Each row is a point on a tangle of strands that fork, close into loops and nearly touch. The rows are in no order.
Two points are linked if the straight distance between their rows is under 54.2. Some points are linked to none.
q_919: [-2 4 -22 5 30 22 -4 3 8 6 4 -6 -16 14 18 14 -7 2 -7 -2 6 -2 0 -1 -8 2 13 -1 22 -1 2 9 -18 14 -6 0 -4 -8 -15]
q_420: [2 -11 -9 16 1 -14 6 -12 20 -13 15 -9 -16 4 11 -4 -9 -17 19 10 14 12 4 12 27 -11 6 -7 -2 7 5 23 -5 -11 -7 -18 -19 -15 3]
q_682: [3 14 -2 -2 -9 4 -9 1 -6 11 7 18 14 -24 -9 -3 5 2 -13 -12 -17 7 3 1 -11 5 0 4 1 -11 -7 -25 11 7 0 15 8 20 15]
q_83: [3 -24 -5 -3 6 -4 13 1 12 2 7 2 -4 -26 11 -10 -7 -5 -5 14 7 9 4 7 16 0 2 15 -7 1 2 -1 8 9 -8 -5 -14 -18 24]
q_408: [16 1 9 5 -29 -11 -11 7 -8 3 -3 27 10 -17 -7 8 22 15 -9 2 -7 -6 -7 5 -4 -1 -19 6 -9 17 4 -18 -1 -20 -10 11 4 4 3]
q_241: [-1 -4 -17 -4 7 6 -3 12 12 13 21 -10 -11 17 15 15 -7 6 3 13 9 -1 13 4 21 2 2 -19 26 4 -3 10 -36 -3 -14 -5 6 -1 -15]
q_332: [0 -3 -19 -14 18 15 -8 17 5 16 17 -14 -22 16 13 6 -16 6 6 9 7 -5 0 -1 12 -4 2 -14 9 8 7 17 -28 -7 -11 2 20 -2 -14]
q_102: [15 -9 -3 -12 -27 -21 11 4 0 -1 -4 9 6 -23 -21 -17 0 8 1 11 -2 -14 -3 -12 -2 -3 -12 21 -19 -5 -9 -12 35 3 -5 12 7 -12 22]
q_510: [9 25 21 -8 -4 -12 2 -4 -15 -7 -29 0 17 10 -13 -7 -19 -10 -2 -12 24 -6 -1 2 -10 10 2 -15 -7 6 -2 1 13 9 6 -8 -7 25 -4]
q_986: [14 19 10 1 -11 14 -12 -9 -15 14 7 16 1 -16 -11 6 8 5 7 -18 -19 5 -1 2 -12 8 -5 -2 5 -5 1 -21 17 2 0 17 14 16 -9]
q_133: [-12 -1 -3 -15 14 4 7 1 -10 -7 -29 -8 10 19 -5 -2 -4 -5 -11 -9 7 -6 1 -5 -25 14 8 -5 6 5 -4 2 4 20 8 2 -8 15 -3]
q_401: [-10 5 -4 11 10 6 1 -10 -1 -24 -14 -11 -6 21 5 3 5 -2 10 -4 4 11 -1 2 -4 -4 11 -5 4 11 15 24 -4 -3 6 -7 -22 -1 -23]
q_39: [-1 10 13 14 6 11 10 -14 8 -3 -10 -12 -11 12 4 10 -6 -3 8 -7 3 1 12 13 9 4 -7 -4 23 -2 -5 13 -4 4 1 -5 -11 3 -14]
q_543: [-5 12 1 -4 2 -9 6 -1 7 -4 -10 -22 -6 4 -7 -14 -13 0 17 -3 26 -4 0 -9 1 5 4 -4 -17 -2 2 26 10 -1 2 -22 1 -4 -17]
q_701: [-10 -7 -5 -11 13 22 1 21 -11 10 6 11 2 -10 10 0 -3 4 -9 0 -9 -3 7 4 5 -4 7 4 10 2 -6 -11 -9 23 8 21 2 7 17]
q_333: [-14 -4 6 -5 3 4 1 -6 -10 -13 -21 3 6 -3 -7 -12 10 -1 7 1 -18 7 3 -12 -18 0 12 5 -11 -5 1 4 34 16 20 0 -12 -4 5]
q_950: [-12 3 0 5 -11 -3 2 -13 2 -12 -1 -8 -3 -11 1 -8 5 5 26 -1 0 13 13 -18 7 16 11 -1 -7 -11 -2 28 33 5 10 -15 -12 -12 -8]
q_352: [-15 1 7 -16 1 10 -4 1 -21 -18 -36 -4 10 4 5 -7 10 4 -1 -9 1 8 -2 -14 -30 11 11 -4 -7 16 8 2 10 28 12 6 -16 9 -5]
q_834: [0 -1 14 20 2 -6 11 -10 2 -17 -19 13 11 -5 2 1 6 -5 1 -4 1 4 12 18 6 2 2 7 -2 4 4 -8 12 5 8 -10 -34 3 6]
q_867: [-2 -9 -13 -13 19 33 -14 21 -3 9 24 17 2 -8 16 9 11 12 -5 2 -19 -18 -10 0 -2 -17 8 12 0 3 6 -4 -16 4 11 33 10 -10 10]
q_869: [0 12 -23 -8 -4 1 -11 4 6 6 15 16 16 -19 1 -9 1 -1 -25 -2 -17 -3 -3 -7 -22 -2 2 8 1 -16 -2 -30 -3 -4 1 9 20 14 12]
q_847: [-16 -14 -1 -11 24 14 6 5 -13 -1 -18 -10 0 23 2 -3 0 -1 -3 -1 2 -9 -4 -8 -28 3 9 11 -8 8 -4 10 10 22 7 10 -12 -5 8]
q_631: [-8 4 -1 -26 -14 -1 -16 13 -29 -8 -26 1 17 -1 -2 -5 18 2 0 -4 5 19 3 -22 -23 8 5 -9 -10 22 10 -3 5 11 8 7 -1 16 -4]
q_852: [-10 -11 2 3 38 11 11 13 -2 16 -11 -17 -7 12 4 1 -20 -11 -2 4 5 -15 5 8 -2 5 2 7 -3 -2 -15 8 1 24 -1 -1 -8 -3 15]
q_932: [-1 -7 -3 -3 -19 -25 14 -4 18 -4 -4 -17 5 9 -12 -5 -4 -9 -11 13 7 8 11 -10 9 5 -15 -3 5 -6 -16 0 -6 -10 -5 -18 -4 1 13]
q_197: [-8 -2 -17 -35 -9 -14 -5 10 -8 6 -11 -23 11 14 -12 -11 -12 6 0 4 15 6 -3 -29 -18 4 7 -6 -9 5 -2 8 0 3 -1 2 18 5 -1]
q_404: [1 22 8 0 -3 3 1 -14 -3 4 -14 4 5 4 -7 4 -4 -8 -7 -15 -10 4 14 3 -6 14 -3 -9 18 -3 0 -9 6 12 -2 -4 -10 25 -7]
q_565: [9 -3 29 -10 -14 -12 2 11 -8 5 -10 -4 4 10 -19 -6 -16 4 13 2 17 -7 8 -1 19 -2 -16 -2 -11 5 -14 11 8 -5 3 -5 15 3 -3]
q_231: [-4 2 -26 -7 4 4 -7 0 -3 6 16 -4 -10 -14 0 -7 -5 8 8 -8 -4 13 -3 -12 -13 4 22 4 2 -12 6 10 10 7 -3 -1 8 -7 -13]
q_211: [5 5 -12 -4 -10 -22 2 5 6 4 8 -6 0 -11 -14 -12 -10 3 -8 -2 12 -5 -7 -7 -4 3 -1 8 -11 -14 4 -8 4 -9 -9 -12 25 -7 1]
q_946: [8 5 25 18 0 -3 6 3 -7 -4 -15 19 8 -6 1 8 -1 -4 -5 -5 7 -6 10 29 15 1 -7 4 -3 12 0 -21 5 -1 -3 -4 -21 7 4]
q_315: [3 3 18 14 -6 -3 7 -16 5 -1 0 -7 -10 1 -8 1 -9 1 7 -6 3 -7 1 5 5 4 -12 5 6 -12 -8 5 7 1 0 -6 2 -5 -4]
q_257: [-9 -11 -11 -15 9 8 -2 20 -2 15 3 7 4 -15 7 -6 -11 0 -10 7 -4 3 9 7 22 -14 12 -3 -4 4 1 -1 -6 6 0 1 1 3 25]
q_263: [2 4 -9 -11 -8 11 -10 19 -10 10 5 34 20 -33 5 4 30 11 -13 -5 -12 -4 0 -2 -13 -4 0 12 -3 9 -3 -29 3 14 -3 25 -11 7 25]
q_661: [-2 -21 -26 -1 0 3 -1 -5 22 -7 37 -19 -16 22 14 7 12 -14 4 15 -4 16 0 -5 9 -14 5 -17 9 -7 -16 5 -23 -9 -8 8 -3 -13 5]
q_512: [-5 -8 17 24 2 -1 12 -19 0 -25 -10 -2 -2 4 2 3 15 -5 14 2 -9 10 7 9 11 -11 -1 9 -3 1 5 11 18 -2 10 -4 -26 -11 4]
q_277: [2 -10 -7 -15 6 24 -8 28 8 17 33 12 4 -17 18 0 -7 10 -9 16 -8 -23 3 2 27 -4 0 4 3 1 -4 -4 -25 5 2 14 17 -8 17]
q_234: [-9 0 -14 -16 22 9 -2 10 -1 6 0 -18 -20 13 3 0 -14 -1 -2 1 11 3 -6 -3 -3 -4 13 -19 -4 9 13 18 -15 -3 -5 0 14 2 -16]
q_52: [16 21 24 -2 -19 -9 -2 -3 -22 2 -17 10 16 -4 -12 0 -2 -1 4 -9 9 -4 -1 6 -16 17 -9 -7 -4 9 -7 -13 19 4 -3 -1 -8 19 -10]
q_935: [7 3 -5 5 1 -4 0 -2 11 8 12 3 0 -6 1 3 -10 -2 -22 -2 0 -14 -3 10 6 1 -6 3 11 -9 -1 -12 -17 -6 -8 -3 5 -3 -2]
q_104: [1 -6 19 27 -2 1 10 -24 5 -26 -5 -8 -10 20 2 11 12 -11 18 2 -8 3 -3 6 13 -9 -11 1 4 4 5 18 -4 -14 10 2 -15 -9 -11]
q_406: [2 -2 32 -7 -2 -3 2 8 -13 -14 -34 3 6 17 -8 3 -2 -7 7 0 12 -1 0 13 11 -8 -3 -10 -12 19 8 10 -4 -7 8 -7 -6 6 -5]
q_781: [9 0 21 16 -20 -2 3 -9 -3 -4 4 0 -1 15 4 20 12 3 2 4 -5 -7 4 11 16 6 -26 -9 21 6 -8 -10 -21 -16 2 1 1 5 -5]
q_150: [-8 1 -36 -3 9 2 -7 -2 0 -7 9 -2 -9 0 10 -3 3 5 0 1 7 18 -2 -6 -14 2 31 -3 0 -2 10 7 -9 4 -11 -10 -4 -5 -6]
q_118: [1 -12 -23 16 1 -2 4 -21 21 -21 30 -15 -23 26 18 11 16 -19 11 8 -12 18 0 7 8 -11 5 -12 13 -5 -7 11 -18 -8 -7 7 -17 -16 -4]
q_905: [-2 3 2 11 -19 -8 -7 -8 -4 -6 6 2 2 -20 -1 -1 4 6 23 -6 7 21 16 -6 16 7 2 1 2 3 10 14 24 -2 -2 -18 -15 -4 -8]
q_809: [6 -8 15 17 6 -1 12 -4 5 2 -5 20 0 -14 6 1 0 -9 -20 -3 -7 -14 -8 28 6 -3 -2 13 -4 0 3 -19 4 7 -2 3 -12 -3 17]
q_646: [13 15 8 2 -6 -14 12 -1 8 9 -2 -1 4 -4 -11 -1 -23 -6 -20 -6 16 -16 -7 11 7 6 -8 1 2 -3 -7 -9 -5 0 -11 -13 4 9 2]
q_610: [0 0 13 -2 -4 -10 -8 12 -12 -1 -21 6 9 -1 -2 0 -1 -2 -1 1 10 12 7 13 24 -15 4 -13 -9 16 16 7 -3 -17 0 -13 2 1 0]
q_860: [6 11 23 15 -24 -13 5 -20 0 -10 -5 -2 8 4 -7 8 4 4 8 -3 -3 7 18 4 20 12 -24 -3 17 6 -9 -4 0 -16 2 -9 -9 8 -1]
q_90: [8 -8 -14 -15 -20 -17 7 9 -9 0 2 1 10 -17 -18 -12 -5 20 8 1 8 -13 -3 -23 -21 6 -4 24 -20 -8 -18 -3 36 15 -5 6 4 -11 13]
q_984: [8 0 -10 4 1 14 -6 -7 16 7 39 0 -20 -3 20 13 -10 4 8 4 -9 11 9 7 29 -5 -3 -6 19 -8 1 1 -22 -12 -8 3 11 -7 -6]
q_578: [-11 5 1 8 -1 -6 -1 -12 4 -5 4 -13 -11 0 -8 -8 0 -3 32 -7 -6 -8 -13 -24 -20 8 6 2 -9 -25 7 22 31 -5 9 -8 2 -17 -21]
q_194: [19 3 -2 5 -15 -8 -11 11 5 6 8 30 13 -28 -1 5 11 9 -21 0 -11 -3 -7 14 1 -9 -11 9 -13 6 13 -31 -6 -19 -12 6 13 -1 7]
q_697: [6 12 9 3 -16 9 -24 -7 -20 2 -2 23 3 -15 -8 8 25 6 9 -11 -14 20 2 -1 -10 3 -9 1 4 12 7 -15 12 -9 1 17 3 13 -10]
q_833: [-12 8 -19 6 8 1 0 -13 6 1 3 -17 -16 -3 -5 -7 -10 -4 26 -9 -4 8 -2 -20 -14 7 15 -2 2 -26 3 17 18 4 3 -9 3 -8 -17]
q_508: [-3 15 -14 -23 -8 -17 -4 13 0 11 -14 -16 14 16 -12 -8 -15 -1 -18 4 10 7 3 -14 -8 11 1 -16 7 -3 2 0 -7 0 -9 -11 19 18 -3]
q_892: [-6 -6 -31 1 9 -2 -7 3 12 -5 15 6 -1 -5 13 -4 4 0 -18 6 4 13 -1 -5 -3 -1 17 2 1 -1 6 -11 -15 -5 -9 -9 1 -5 6]
q_325: [-6 7 -10 1 22 10 3 8 -2 10 -2 -18 -19 11 6 4 -19 2 0 -4 20 -5 4 3 2 4 9 -2 2 2 4 25 -4 15 -4 -8 -2 -4 -11]
q_603: [-5 -5 -13 -4 20 8 7 15 15 12 9 1 0 -4 19 -2 -17 -6 -18 9 3 -5 9 13 25 -3 9 -9 8 -4 5 -1 -17 9 -5 -9 -1 5 15]
q_693: [4 8 -4 20 -4 -8 -9 -13 2 -5 3 14 -5 -19 -9 -4 9 2 1 -8 -19 5 -15 2 -13 -5 6 8 -5 -20 19 -14 7 -15 0 0 13 -4 -12]
q_117: [-1 8 6 3 29 14 8 8 -7 9 -17 -8 -6 10 2 0 -18 1 0 -12 18 -12 2 11 -5 5 9 3 0 5 -3 13 10 29 1 -1 -12 -5 -5]
q_239: [-5 7 -28 -3 5 0 -17 8 9 -3 7 16 14 -8 6 -2 9 4 -25 0 -8 11 -5 -10 -22 2 19 -1 1 -7 3 -25 -15 -12 -6 1 11 9 3]
q_794: [12 19 27 -4 -5 -17 2 5 -12 8 -24 1 10 3 -19 -13 -24 -11 6 -7 19 -2 1 10 9 -4 -4 -13 -12 3 -1 0 16 -1 2 -8 9 14 -5]
q_270: [-1 -10 -15 2 -3 -6 7 1 20 -1 20 -12 -5 16 15 13 2 -4 -6 17 8 -1 7 1 21 6 -8 -15 23 1 -9 -2 -33 -6 -14 -10 -2 -4 0]
q_538: [-8 12 -18 -20 -1 -6 1 8 5 7 -7 -6 11 19 -5 -1 -10 -1 -28 2 1 -10 -4 -16 -28 13 1 -16 16 -8 -9 -14 -15 10 -7 -3 11 22 -6]
q_615: [3 -2 -5 15 20 -7 13 0 23 6 10 -17 -19 13 8 6 -15 -11 -1 5 16 -15 -10 16 12 -6 -8 -1 7 -2 -2 16 -24 -7 -8 -15 -2 -13 -3]
q_929: [12 2 -2 8 -1 2 7 -17 19 16 26 -12 -19 -9 7 2 -22 -3 7 3 4 2 5 9 23 5 -12 0 10 -12 -3 1 -17 -7 -9 -5 15 -12 -3]
q_751: [-12 3 20 -3 10 8 2 -7 -22 -22 -33 1 10 5 2 1 8 -1 14 -9 0 7 8 -1 -12 3 13 -1 -17 8 4 6 25 23 22 1 -23 2 -11]
q_599: [1 2 3 5 -9 -3 -7 -5 -7 0 -2 8 1 -11 -2 1 -1 4 11 0 0 18 12 3 19 -8 4 -3 -8 5 10 6 3 -8 2 -13 -4 1 -2]
q_165: [-3 0 -11 22 6 -12 13 -14 22 -15 6 -17 -8 5 7 -8 -3 -10 9 3 19 3 -3 4 7 -4 3 4 -5 -1 -1 23 -1 -6 -3 -24 -20 -21 -7]
q_479: [0 -8 6 1 6 19 -6 6 -7 -3 -1 9 -4 11 8 14 14 -1 -7 5 -9 -8 -13 6 -3 -12 -2 -8 4 11 14 -4 -24 -14 2 14 12 6 -11]
q_901: [2 9 -18 9 7 11 -12 -3 15 2 14 18 7 -9 19 11 10 6 -20 -5 -10 4 4 2 -9 10 7 -3 14 -6 0 -28 -21 -11 -10 2 4 18 -7]
q_184: [19 5 23 -4 -25 -9 -10 3 -19 9 -2 16 4 -10 -20 5 7 14 11 -2 -2 -1 -2 3 6 1 -12 7 -11 9 -4 -8 13 -6 -4 11 13 4 -3]
q_996: [-3 -16 2 4 -10 -25 10 -9 10 -14 -3 -13 -1 4 -10 -6 -1 -7 -1 11 8 3 -5 -10 4 -4 -8 3 -15 -3 -8 16 6 -14 0 -14 -6 -10 18]
q_576: [4 -3 -15 7 6 -11 8 -5 20 -4 16 -18 -12 5 3 -4 -7 -2 5 3 22 -4 -9 1 3 2 -1 7 2 -6 -5 15 -15 -8 -15 -17 1 -19 -8]
q_826: [5 -5 16 -1 8 10 -1 7 -16 1 -10 5 -7 16 -1 10 2 6 -2 -5 1 -14 -10 11 -4 4 -3 -1 0 14 4 0 -7 3 5 10 4 -1 -11]
q_970: [-9 -17 -12 -24 6 -16 1 14 0 9 -9 -30 7 17 -16 -10 -13 -1 3 8 12 -10 -7 -24 -13 -4 -1 -3 -16 2 -10 15 10 -1 -1 -6 15 0 9]
q_427: [-6 19 3 3 -4 0 -4 -17 1 -2 -8 -6 1 7 -6 6 -6 -7 -1 -5 -18 20 21 3 8 3 5 -23 21 -10 7 -4 -3 -7 5 -10 1 25 -10]
q_546: [-3 6 28 0 -14 -8 2 -10 -8 -23 -20 -8 2 20 -7 -3 5 -5 17 -5 15 1 -1 -7 -1 3 -11 -12 -6 15 3 16 2 -12 15 -5 -3 11 -21]
q_764: [-9 6 20 13 18 15 3 -3 -7 -20 -28 -3 -4 13 7 3 4 -7 12 -8 6 4 1 6 -2 0 10 -5 -6 11 14 19 9 14 13 -2 -18 1 -20]
q_330: [3 3 6 11 6 14 6 -14 -2 10 10 -1 -10 -4 -3 -2 0 6 0 -12 -10 -1 3 1 -3 4 -1 11 8 -11 -7 -5 16 11 2 6 0 -3 3]
q_885: [3 -8 -11 -6 8 12 0 17 21 15 28 12 -1 -15 28 3 -7 0 -20 12 -7 -9 2 6 22 4 4 4 12 -4 0 -14 -27 3 -4 2 0 -8 13]
q_980: [-12 -25 -1 -12 23 18 7 4 -5 10 -9 -13 -2 12 0 -1 1 -3 6 6 -12 -16 -9 -6 -19 -14 -2 16 -8 2 -10 3 15 13 9 21 -4 -6 17]
q_585: [4 -7 4 0 -11 -11 11 -10 2 3 -1 6 9 -12 -12 -9 -5 3 -9 1 -7 -17 -8 -6 -8 0 -8 15 -12 -10 -8 -14 18 3 -3 1 1 -4 15]
q_164: [-1 7 -6 11 0 -13 3 -8 14 0 5 -22 -10 10 -10 -8 -11 -4 13 -4 20 -10 -13 -13 -12 4 -7 8 -6 -10 -7 22 4 -8 -4 -15 11 -13 -19]
q_875: [11 3 -2 4 -13 1 -11 -8 13 4 26 3 -7 11 1 13 11 7 -6 10 -15 -4 -7 1 1 -1 -13 -10 15 -12 -11 -17 -33 -27 -8 9 24 -3 -15]
q_135: [19 14 12 -5 -18 -10 -1 2 -22 0 -14 24 18 -14 -10 -4 16 4 2 -9 3 -2 -7 -4 -28 11 -3 5 -11 13 -6 -18 28 10 -4 12 -16 20 7]
q_389: [-1 8 4 14 20 12 8 -8 14 4 5 -10 -17 17 14 16 -10 -6 7 2 6 -5 4 20 20 -7 -11 -9 18 0 5 15 -23 -4 -5 -10 -4 -5 -11]
q_686: [3 -1 -13 0 -5 12 -10 -8 6 7 32 -4 -10 -8 0 2 3 9 4 4 -12 15 4 -7 13 -8 7 -6 13 -11 1 1 -9 -14 -3 5 20 -4 -4]
q_219: [-13 -9 10 0 -8 -19 8 -10 5 -27 -14 -17 3 13 -10 -10 5 -8 15 10 6 3 -7 -15 5 -8 -4 -12 -22 4 -1 27 11 -16 11 -17 -9 -7 -1]
q_49: [12 12 16 23 -3 0 10 -22 14 8 12 -6 -14 -15 1 1 -16 -4 1 -11 -5 -4 -4 18 19 5 -18 9 12 -20 -4 -11 0 -1 -2 2 5 -11 -3]
q_149: [-4 -9 -12 10 8 -1 4 -15 10 -22 5 -15 -13 29 9 9 14 -10 7 7 1 11 -6 1 -6 -7 9 -10 9 3 4 16 -21 -12 -5 -4 -8 -6 -18]
q_421: [12 -8 19 -11 -22 -2 -6 14 -18 15 1 -3 1 6 -16 4 1 10 9 -1 4 -5 4 -3 15 0 -19 4 -4 10 -14 0 4 -6 -1 9 20 -2 3]
q_652: [8 -3 1 18 -2 1 5 -5 15 4 13 17 3 -8 16 10 2 -2 -31 4 -11 -14 -15 16 2 3 -8 7 6 -7 -2 -26 -17 0 -6 0 -4 -6 12]
q_626: [15 0 -5 -9 -15 6 -16 17 3 9 16 33 14 -34 3 -1 23 11 -16 5 -18 -2 4 -1 3 -10 -9 14 -6 3 3 -25 -5 -8 -3 27 10 4 25]
q_531: [4 -13 22 12 13 8 12 -4 -3 -5 -13 -4 -13 18 -5 -2 6 -3 4 1 -1 -20 -14 10 -10 -6 -11 13 -8 3 -4 7 5 5 9 5 -2 -15 -1]
q_99: [0 22 14 12 -21 -7 -7 -19 -4 0 -9 1 7 -2 -12 8 3 2 14 -11 -2 24 23 -2 9 16 -7 -15 13 1 2 -1 6 -17 4 -11 0 20 -16]
q_630: [1 -20 -14 1 11 13 1 -1 3 2 25 -7 -16 18 12 10 14 6 4 7 2 -4 -6 0 -2 -6 0 8 14 3 -12 11 -14 2 -7 13 -4 -15 -5]
q_704: [-8 9 -14 -17 10 5 -5 -1 -8 6 -20 -2 11 13 -3 -2 -8 -3 -21 -9 -8 -3 -9 -8 -41 13 8 -9 11 -4 0 -13 1 19 2 7 3 22 1]
q_750: [6 17 -11 7 -5 -14 -7 -1 -1 3 -3 11 7 -17 -14 -8 -6 -1 -9 -13 -4 -1 -17 0 -16 -1 8 8 -15 -11 19 -12 6 -9 -7 -11 15 3 -8]
q_715: [-1 23 -7 0 10 18 -7 -3 5 10 0 7 4 -4 12 10 -4 -5 -18 -13 -13 4 10 5 -9 12 6 -12 21 -8 4 -15 -7 9 -3 3 -3 22 -4]
q_958: [-11 -14 0 -1 17 30 -6 14 0 5 19 13 2 -1 22 10 16 2 -10 10 -20 -8 2 0 12 -12 2 3 14 1 -7 -3 -17 10 12 25 0 3 14]
q_755: [-8 -3 -3 -12 -8 2 -9 -1 -8 2 -2 -6 -4 7 -7 2 5 9 5 -4 -2 10 -4 -15 -9 2 -1 -9 3 3 0 8 -2 -8 5 5 15 5 -10]
q_463: [-8 -18 -21 -25 -5 -5 -5 14 -5 8 8 1 13 0 -13 -11 6 8 -8 9 -9 -5 -6 -16 -11 -16 2 11 -6 -2 -5 -9 3 -4 7 16 16 -8 27]
q_20: [-3 8 12 10 -26 -12 -19 -4 -11 -8 -10 10 10 -14 -12 2 28 5 12 -6 -8 22 -3 -11 -7 4 -6 0 -6 8 12 -2 8 -26 0 -4 1 7 -18]
q_350: [10 -13 -7 9 5 -8 15 -10 25 -1 22 -6 -15 -17 16 -13 -13 -14 0 9 5 12 0 17 24 -6 0 7 -5 -2 11 3 -4 -5 -10 -14 -13 -21 12]
q_694: [-12 -30 -9 -7 4 16 1 16 -11 1 24 -6 -9 23 11 13 20 5 4 18 -5 -3 1 -11 9 -7 -6 1 14 13 -19 9 -21 1 4 15 -6 -4 10]
q_160: [-10 -24 5 4 28 17 10 -1 -1 11 0 -7 -4 11 6 7 0 -8 -4 2 -13 -13 1 5 1 -6 -1 9 7 -5 -16 -3 4 19 11 11 -7 -3 18]
q_222: [4 -16 -6 -3 -19 -20 10 1 12 4 11 -3 3 7 -1 -1 8 -2 -14 19 5 0 2 -4 16 7 -9 -4 12 0 -11 -7 -19 -14 -9 -7 4 -7 14]
q_524: [-4 -4 -11 -17 21 30 -13 32 3 17 23 10 9 -4 19 0 -14 7 -12 6 -16 -27 -4 -3 6 -12 9 2 -2 -6 -2 -8 -22 4 12 25 20 7 15]
q_758: [4 -17 1 12 13 -13 12 2 10 -3 1 7 1 -10 9 -3 -3 -4 -15 6 6 -10 -4 13 7 -7 0 16 -9 3 11 -7 -7 6 -5 -8 -16 -15 20]
q_454: [5 16 29 22 -16 -22 3 -16 0 -10 -23 12 5 -8 -13 -6 -5 -9 3 -9 3 -2 -9 13 5 -5 -7 2 -13 -3 11 -5 13 -17 8 -12 -7 5 -9]
q_998: [-12 -12 -20 1 27 25 2 0 -5 -2 11 -12 -14 23 19 6 10 2 3 1 0 1 -1 -7 -17 -7 13 -2 16 7 -1 16 -8 10 -1 9 -9 -15 -12]
q_306: [-7 2 -10 -21 8 -1 -4 21 -13 22 -4 1 10 -16 -5 -16 -20 1 -7 -1 1 10 10 1 4 -7 13 4 -12 -5 -1 -5 12 21 1 4 13 7 24]
q_593: [11 7 1 -10 -8 0 -7 17 -19 -1 -9 32 23 -19 -3 0 21 9 -9 -4 -3 -7 -3 -2 -27 5 -2 15 -5 17 -8 -25 12 20 -7 15 -15 16 21]
q_202: [-15 0 5 0 -1 0 4 -11 -4 -11 -16 -11 6 -3 -5 -10 8 -1 27 -6 -4 0 -3 -22 -19 15 8 -1 -15 -17 0 20 43 15 18 -4 -10 -8 -8]
q_784: [6 -8 20 23 -7 -2 14 -20 12 -2 11 -4 -9 7 15 11 5 -8 7 7 -8 -10 1 18 26 3 -28 3 18 -1 -10 -11 -24 -9 -4 5 -3 -13 10]
q_703: [7 3 17 -19 -4 2 -10 23 -32 4 -20 12 7 -13 -15 -1 5 12 16 3 0 8 8 6 7 -20 9 4 -25 9 12 -5 17 3 7 11 11 1 -3]
q_334: [10 0 5 -12 -9 -17 12 6 -2 9 -4 9 13 -2 -9 -8 -11 -1 -18 -2 3 -17 2 5 -3 10 -14 9 -4 -4 -12 -16 6 8 -6 -2 3 9 22]
q_846: [-1 -3 -1 5 -3 9 -3 -10 -2 1 16 5 -8 -13 -2 -1 9 3 -3 -4 -24 6 -8 2 2 -12 1 4 -1 -11 1 -7 6 -5 5 11 9 -5 4]
q_696: [-6 5 1 11 0 -19 12 -10 20 -9 -3 -15 0 -10 -6 -15 -15 -11 14 3 20 8 4 -6 11 3 5 2 -12 -14 8 24 13 -3 -1 -32 -14 -7 0]
q_978: [-2 7 20 10 -26 -14 -6 -8 -6 -25 -10 7 5 2 -9 0 23 5 19 -7 9 7 -7 -7 -15 11 -6 -6 -12 11 14 10 9 -21 6 -10 -3 0 -29]
q_256: [-1 5 15 -28 -9 2 -12 13 -31 -7 -27 9 15 -4 -15 -7 8 9 14 -3 2 9 1 -10 -15 -1 3 -2 -20 14 0 -1 22 9 11 9 6 10 1]
q_324: [-2 3 -1 -14 9 -4 -10 18 -14 5 -14 7 3 -15 -11 -14 -11 4 3 -2 -7 6 -2 1 2 -16 22 1 -24 5 16 0 12 5 8 2 15 -1 6]

A fork is a point with three links, a tip a point with one. Leave the first point through the second and follow the links. Name the first fork or tip that comes.
q_239; q_901 => q_784
q_599; q_610 => q_239
q_219; q_996 => q_325

A tip is a point with one link. Name the tips that can be reached along the links from each point below, in the order of the rows.
q_847 => q_661, q_970, q_219, q_694, q_784
q_652 => q_211, q_104, q_90
q_826 => q_479, q_531

How many points has the smallest loop of links through each point below? Write none if it is on no loop.
q_277 => 8
q_626 => 12
q_164 => 5
q_682 => 19
q_984 => 7
q_715 => none
q_615 => none
